Each row is a point on a tangle of strands that fork and nearly touch. The rows are in no order.
In the rows, zero is written as 128.
Two points are linked if the straight distance between their rows is under 96. Some points are linked to none.
<753>: [ 51  88 137 147 119  92 101 170 167 116 150 163  87 124 121 157 146  58
  73  73 125]
<343>: [131 161 153 108 105 132 136 178 162 155 116 100 150 164 157 143 164 131
  99  85 133]
<205>: [124  90 185  68 106 156  75 127 159 174 177 109  95  92 150 154 114 109
 128 136  99]
<458>: [169 148 138 129  98 142 144 108 137 146 112 105 146  85 134 108 140 150
 149 180 119]
<489>: [158 103 139  77 107 161 142 104 143 172 151 105 143 118 142 121  61 127
 148 174 111]
<335>: [ 89  82 146 178 125 118 114 149 168 119 124 177  88 119 113 108 151  94
 101 128 111]
<1125>: [ 79 124 140 159  99 101 146 126 135 123 100 150 135 125 141  88 148 140
 115 109 112]
<841>: [127  92 160 110  84 116 115 119 119 165 168 137 138  66 136 123 117 121
 139 169  84]
<1183>: [ 39 108 117 197 113 101 158 111 135  67 103 198 115 126 100 153 177 125
  82 128 123]
<782>: [137 175 138 165 127 135 139 121 124 118  84 133 152 142 128 111 156 157
 142 157 138]
<1081>: [107 139 163 102 162 119  84 178 154 127 123 128  89 165 155 140 154 102
 102  65 154]
<865>: [121 169 153 127 162 147 130 157 154 164 125 128 140 168 140 123 109 123
 122 130 119]
<14>: [116 145 118 123 128 115 148 173 125  97 100 112 152 157 122 167 144 137
  90 123 141]
<870>: [119 182 112 173  95 142 170  61  96 116  65 154 112 109 132  88 132  90
 164 161 137]
<1373>: [146  95 119 100 142 125  85 128 143 151 171 114 117  83 111 129  98 175
 126 127 130]
<1057>: [134 117 160  79 132 161  74 140 173 184 171 101 100  86 145 166 111 129
 107 125 133]
<1362>: [121 148 157 104 133 135 119 135 160 188 140 106 152 147 148 109  94 163
 135 121 108]
<402>: [103 155  86 180 141 126 143 103  45 110 131 162 139 127 108 148 133 138
 147 146 128]
<776>: [111 159 104 156 118 134 153 133  75 119 137 123 154 124 136 158 142 143
 122 141 119]
<573>: [159 143 151 111  95 141 126 173 174 160 121  92 147 120 149 137 149 141
  94 116 140]
<1257>: [151 199 119 132 103 170 180 103 126 177 126  96 167 126 148 118 118 151
 153 143 116]
<770>: [100  77 167 130 119  99  89 143 184 162 162 155 102  89 117 105 120 105
 112 129  94]
<82>: [168  95 140 122 130 132 112 152 137 153 132 131 133 128 135 104 112 122
 133 136 127]
<959>: [ 82 118 169  72 144 108  90 156 189 135 145 117  66 118 143 134 116  51
  85  70 129]
<726>: [ 88 120 102 175 146  88 139  89 103 120 119 184 102 113  82  72 110 130
 162 142 109]
<1054>: [165 202  69 170 106 137 180  64  69 113  66 157 163 184 121 114 136 116
 180 144 180]
<432>: [128 119 142 101 122 134 145 116 157 156 130 121 132 101 114 126  78 124
 120 180  98]
<691>: [ 55 169 122 173 137 111 146 104 122  95  86 183 145 163 112 140 153 160
 114 126 132]
<1030>: [218 139 146  95 129 169 148 111 173 171 120  92 160 162 137 115  84 148
 155 177 134]
<570>: [110  95 103 136 129  79 131 136 111 114 131 145 120 109 108  83 110 155
 143 106 115]
<908>: [198 173  84 166 148 156 149  59  84 125 108 107 149 132 125  94 107 134
 177 166 152]
<654>: [103 110 161  86 140 137 127 132 162 137 130 107 110  83 128 129 107 135
 112 152  95]
<1019>: [ 78 112 107 120 158  93 132 156 109  71 125 140 119 137  95 142 130 140
 118 104 116]
<224>: [143 105 141  21 149 119  94 144 149 122 168  70  86  89 125 165  97 109
 115 116 136]
<465>: [ 95 142 105 181 113 120 168 107 131 124  78 156 132 132 130  97 118 138
 116 118 141]
<289>: [107 160  87 172 133  92 148  70  73 112 106 179 113 112  87  89 109 118
 179 152 132]
<1316>: [163 128 110 134 146 116 106 158  94 119 146 100 148 139 136 125 151 169
 145  98 145]
<198>: [236 141 126  93 131 173 166  85 153 154 135  61 184 158 142  89 101 148
 188 155 130]
<702>: [205 134 135  70 145 147 128 177 161 129 128  69 137 158 149 149 130 111
 116 112 152]
<707>: [161 144 140 126  73 147 154 132 160 167 129  94 165  94 154 121 142 143
 118 149 115]
<1353>: [120 162 107 167 146 121 134 138 101 129 111 159 165 194 125 155 134 151
 127 135 148]
<563>: [ 52 124 116 165 126 123 147 134 128  61 104 172 118 136 117 185 187 138
  67 114 128]
<514>: [207  81 139 102 116 137 110 144 151 154 138  92 141 128 142 108 115 139
 135 130 140]
<380>: [ 86 100 162 101 126  71  88 167 196 153 160 144 105 105 102 116 130 108
 105  83 114]
<871>: [ 82 103 135 140 138 139 119 161 126  88 107 157  99 194 154 143 166 115
  92  73 154]
<1341>: [ 73 118 134 134 146 100 142 144 121  65  81 185 141 211 105 162 155 120
  97 125 138]
<92>: [103 178  81 168 136 107 157  76  56  87  97 168 139 131  92 128 125 147
 159 156 147]
<154>: [122 178  85 174 109 126 178  56  75  97  49 188 135 178 115 122 136 107
 160 150 179]
<31>: [ 17 104 125 162 148  94 132 153 144  66 155 193  88 151  80 165 162 107
  98  94 106]
<1230>: [121 188 102 164 132 173 168  92  82  94  88 149 150 188 140 154 161 166
 132 131 162]
<431>: [152  75 126 105 113 126 106 115  98 138 184 120 130  67 121 127 113 133
 154 170  94]
<874>: [102 106 119 146 143 118 147 114 107  64  73 180 125 200 122 115 145 144
 122 124 149]
<1196>: [186 130 123 103 149 160 143 175 123 110 110  88 141 199 155 146 139 113
 124 112 155]
<1315>: [ 82 153 152 158 157 143 124 145 141 150 120 142 126 155 143 138 131 130
 105 111 122]
<623>: [ 99 125 150 149  94 126 122 123 126 150 150 129 120  49 130 138 140 129
 118 150  76]
<284>: [176 116 132 140 159 163 125 157 123 103  98 121 121 194 152 133 141 118
 128 131 157]
<613>: [115 110 114 157 147 132 152 143 141  99  81 156 124 176 128 109 118 139
 104 120 153]
<851>: [ 83 126 127 133 122 112 152 154 117  68  96 159 142 168 124 176 175 129
  73 117 142]
<966>: [ 68 107 171 114 152 124  97 151 195 106 119 133  82 115 134 125 144  81
  84  96 108]
<133>: [115 136 159 134 145 101 123 119 129 114 117 143 130 104 115  92 136 127
 145 169  84]
<722>: [162 131 129  74 117 158 129 155 123 160 170  79 150 126 143 157 104 116
 126 133 114]
<125>: [ 36  85 116 166 151  85 144 129 136  85 161 181  89 121  72 127 143 101
 117 130  82]
<132>: [133  89 138  50 101 152 108 121 149 163 178  71 126  91 162 137  88 151
 123  90 125]
<377>: [119 167 121 135 118 176 179 140 140 127 104 100 136 129 151 141 127 131
 105 141 118]
<1302>: [215 167  78 141 121 164 179  44  99 142 121  80 169 136 133  87 115 133
 196 155 156]
<705>: [167 123 119 143 116 179 143  73 107 156 140 113 132 119 155  82  89 131
 171 155 123]
<306>: [ 80 156 139 172 135 133 126 123 159 167 130 157 135 105 117 130 113 133
 112 145 103]
<430>: [109 145 140 181 132 116 116 121 103 105 129 143 125  97 129 132 189 154
 124 126 106]
<710>: [196 151 127 125 148 154 134 138 143 176 130 103 164 162 134 131  93 137
 153 156 137]
<544>: [163  63 143  47 129 115  81 144 139 129 187 110  97  83 107 161  92 112
 122 144 125]
<1168>: [186  59 125  79 130 121  91 131 111 139 176 107 135 105 118 135  84 114
 151 157 116]
<1039>: [210 153 119 146 140 150 126 109 114 171 138 109 174 156 132 103 111 149
 177 158 141]
<626>: [124 123 151 126 103 147  93 149 158 190 164 121 114  82 140 158 131 131
  92 115 118]
<609>: [133 101 182  44 111 106  71 146 201 149 153 107  72  77 136 151 132  88
  90 104 141]
<794>: [109 104 108 141 130  96 138  94 109 129 132 147 109  78 107  67 113 158
 168 122  94]
<1271>: [132  86 143 114 136 105  92 177 128 139 151 135 106 122 135 122 122 102
 122  95 123]
<693>: [130 136 155  70  89 129 110 180 167 185 154  98 118 135 171 140 129  89
  96  58 146]
<401>: [ 93 140 121 190 122 102 126 117  90  97 135 184 108  95 102 133 179 138
 130 150 103]
<140>: [227 123 108  82 142 158 154 143 142 121 130  47 164 155 133 134 122 135
 144 134 147]
<668>: [ 52 113 109 182 153  92 152 101 133  83 114 196  90 135  76 107 137 132
 135 137 110]
<48>: [169 210  78 159  99 122 186  77  78 141  81 132 172 134 120 114 119 126
 178 154 152]
<1006>: [ 77  95 171  78 125 131  97 142 160 142 176 105  82  74 145 156 115  92
 115 105  95]
<1176>: [146 121 102 149 140 122 149 111  82  66  74 154 151 188 124 124 154 140
 142 136 151]
<971>: [166 172 124 152 109 139 128  71 107 152 118 116 132  64 120  94 129 151
 161 170 124]
<1097>: [101  79 154 160 115 127 115 130 184 157 117 158  97  99 125  91 120 106
 104 134 114]
<1209>: [172 140  83 172 141 141 133  68  64 109 109 133 128 111 117  98 122 127
 181 155 152]
<592>: [ 45 170 118 178 152 118 153  93 116  85  99 181 116 131  99 134 135 122
 122 155 111]
<882>: [202 118  86 114 145 138 157 128 110  99 119  75 171 136 122 121 115 137
 142 140 138]
<1044>: [147 112 154  64 134 106  64 157 186 137 148  99  65  79 135 152 134 110
  89  70 167]
<118>: [ 84 107 147  74 157 136  97 161 153 127 161 106  65 100 129 163 103  72
  86  84 130]
<549>: [ 43 120 135 165 140 120 119 141 131 114 154 149 103 104 126 149 148 120
 101 110  97]
<356>: [195  91 163  23 106 167  92 114 156 170 186  68 147 134 157 157  91 130
 153 139 140]
<557>: [ 92  91 131 112 118 113 101 156 131 144 151 122 110 109 147 113 125 133
 115  74 110]
<655>: [ 59 115 115 215 106  91 141 124 114  89 129 202 107  97  95 137 198 122
 114 129 108]
<848>: [194 128 139  41 129 162 128 145 138 168 172  61 162 158 146 155  78 122
 148 136 125]
<366>: [ 83 180 119 146 107 119 170 143  99 109 106 129 169 137 126 170 142 146
 110 127 118]
<231>: [162 147  94 170 151 117 133 120  95 144 115 158 162 177 114 116 105 147
 151 139 157]
<7>: [128 123 188  66 146 126  84 162 194 135 118  99  91 108 127 142 135  97
  97 127 120]
<1101>: [ 52 101 126 142 174  93  95 168 121  82 158 189  80 154  88 168 161 108
 104  91 125]
<131>: [149 120 135 124 170 120  77 176  98 111 136 111 121 164 131 135 156 144
 134  80 144]
<579>: [184  86 158  61  96 123  89 159 162 159 157  97 124 117 149 134 118 111
 121 120 146]
<857>: [ 98 141 149 121 102  98 123 184 178 119 110 120 124 135 145 145 164 121
  73  66 137]
<835>: [187 177  92 135 103 170 188  95 100 145 124  76 178 131 139 118 124 138
 162 150 132]
<756>: [145  81 132  83 132  99  72 146 166 143 157 109  83  72 114 131 110 153
 107  95 144]
<99>: [111 121 129 141 150 142 114 151  95  80 115 134 105 168 137 142 169 135
 115  95 148]
<986>: [ 91 165 124 158 167 100 126 149 114 104 115 167 153 175 105 144 133 162
 123 123 129]
<767>: [168 149  72 153 140 132 173  96  66  71  84 120 168 167 119 123 136 147
 154 152 152]
<472>: [102 180  94 190  94 130 171  60  88 100  54 183 109 134 127 111 140 104
 134 144 155]
<1338>: [ 91 181 117 182 133 152 147  85  91  99  80 188 148 197 127 152 175 159
 128 137 164]
<1343>: [203 117 121  89 100 178 128  92 133 164 175  58 164 114 162 125 118 161
 162 148 138]
<863>: [119 174 151 114 128 146 139 105 128 170 135  99 160 130 152 107 105 162
 151 138  98]
<108>: [102 102 148 136 111 130 123 134 137 133 123 124 120 106 159  94 146 136
 122  90  98]
<1064>: [119 122 104 139 127 140 135 150  88 127 161 115 130 104 132 164 118 122
 109 130 117]
<1173>: [158  86 121 107  95 168 133  82 119 169 153 102 134  97 158 100  77 137
 154 158 121]
<1091>: [136 104 124 160 135 106 110 151  90 109 119 163 127 150 126 106 151 117
 145 137 122]
<748>: [125 145 113 175  93 118 141  99 111 141 128 143 124  52 115 122 138 137
 136 168 107]
<215>: [171 136 122 106 161 138  83 141 116 146 163  84 146 113 129 138 122 177
 141 116 135]
<123>: [188 134 108 154 154 116 119 101  99 159 129 137 168 155 120  89  95 141
 182 148 134]
<302>: [159  90 176  25  82 122  78 135 191 172 168  91 100  91 155 158 114  96
 105 106 159]
<1254>: [ 93 131 167  99 156 135 110 155 174 111 118 105 102 108 121 134 123 110
  98 123 112]
<1352>: [ 82  87 149 154 134 114 121 160 136  96 110 166  99 159 130 112 157  93
 102  98 123]
<677>: [111 187 101 170 111 104 156  59  89 126  85 180 105  95  89 103 113  90
 176 179 122]
<1145>: [162 141 106 124 117 164 146 139  97 151 166  88 155 117 148 149 103 131
 132 137 123]
<813>: [189 148  76 138 143 141 169 134  94  94 111  81 183 165 128 142 127 156
 143 134 158]
<488>: [ 79 122 141 121 129  68 106 180 175 123 125 137 118 123 103 133 144 124
  82  74 130]
<611>: [141  86 143  80 143 113  96 182 113 114 139 119  97 159 145 126 123  62
 117  97 136]
<608>: [135 102 101 163 142  86 126 136  84  93 119 168 126 141  94 102 132 153
 146 123 130]
<985>: [137 118 100 164 126 148 142 103  83 126 121 134 122 110 138  94 115 125
 151 150 127]
<899>: [230 111 135  72 124 168 139  79 153 151 166  47 192 143 146 109 109 165
 183 156 138]

Follow the links from the first point to the second, and from the first to the third. Name the last point that the two ways share.
<48> / <140> / <608> | <289>
<726> / <767> / <1271> | <874>
<908> / <1006> / <131> | <1254>
<705> / <215> / <613> | <609>
<1145> / <48> / <465> | <776>
<1254> / <563> / <488> | <609>
<1353> / <1125> / <1091> | <726>

A fork is a point with three links. Follow the links from the first point to the second and name the forks in between, in order.
<215> / <563> | <609>, <1271>, <874>, <851>
<14> / <611> | <851>, <874>, <1271>
<726> / <401> | <289>, <776>, <851>
<1057> / <131> | <1254>, <609>
<1271> / <140> | <874>
<613> / <726> | <874>, <851>, <776>, <289>

Name the points in between on the shortest way along the links from the first point to the second, in order.
<1209> / <756> | <985>, <705>, <1173>, <489>, <432>, <654>, <1254>, <7>, <609>, <1044>
<31> / <366> | <125>, <668>, <726>, <289>, <92>, <402>, <776>
<770> / <966> | <1097>, <335>, <1352>, <871>, <99>, <131>, <1316>, <215>, <1373>, <756>, <1044>, <609>, <7>, <1254>
<841> / <1352> | <623>, <748>, <971>, <458>, <707>, <573>, <343>, <857>, <488>, <380>, <770>, <1097>, <335>
<1353> / <31> | <986>, <691>, <592>, <668>, <125>
<813> / <302> | <767>, <1176>, <874>, <613>, <465>, <1125>, <108>, <557>, <1271>, <82>, <514>, <579>
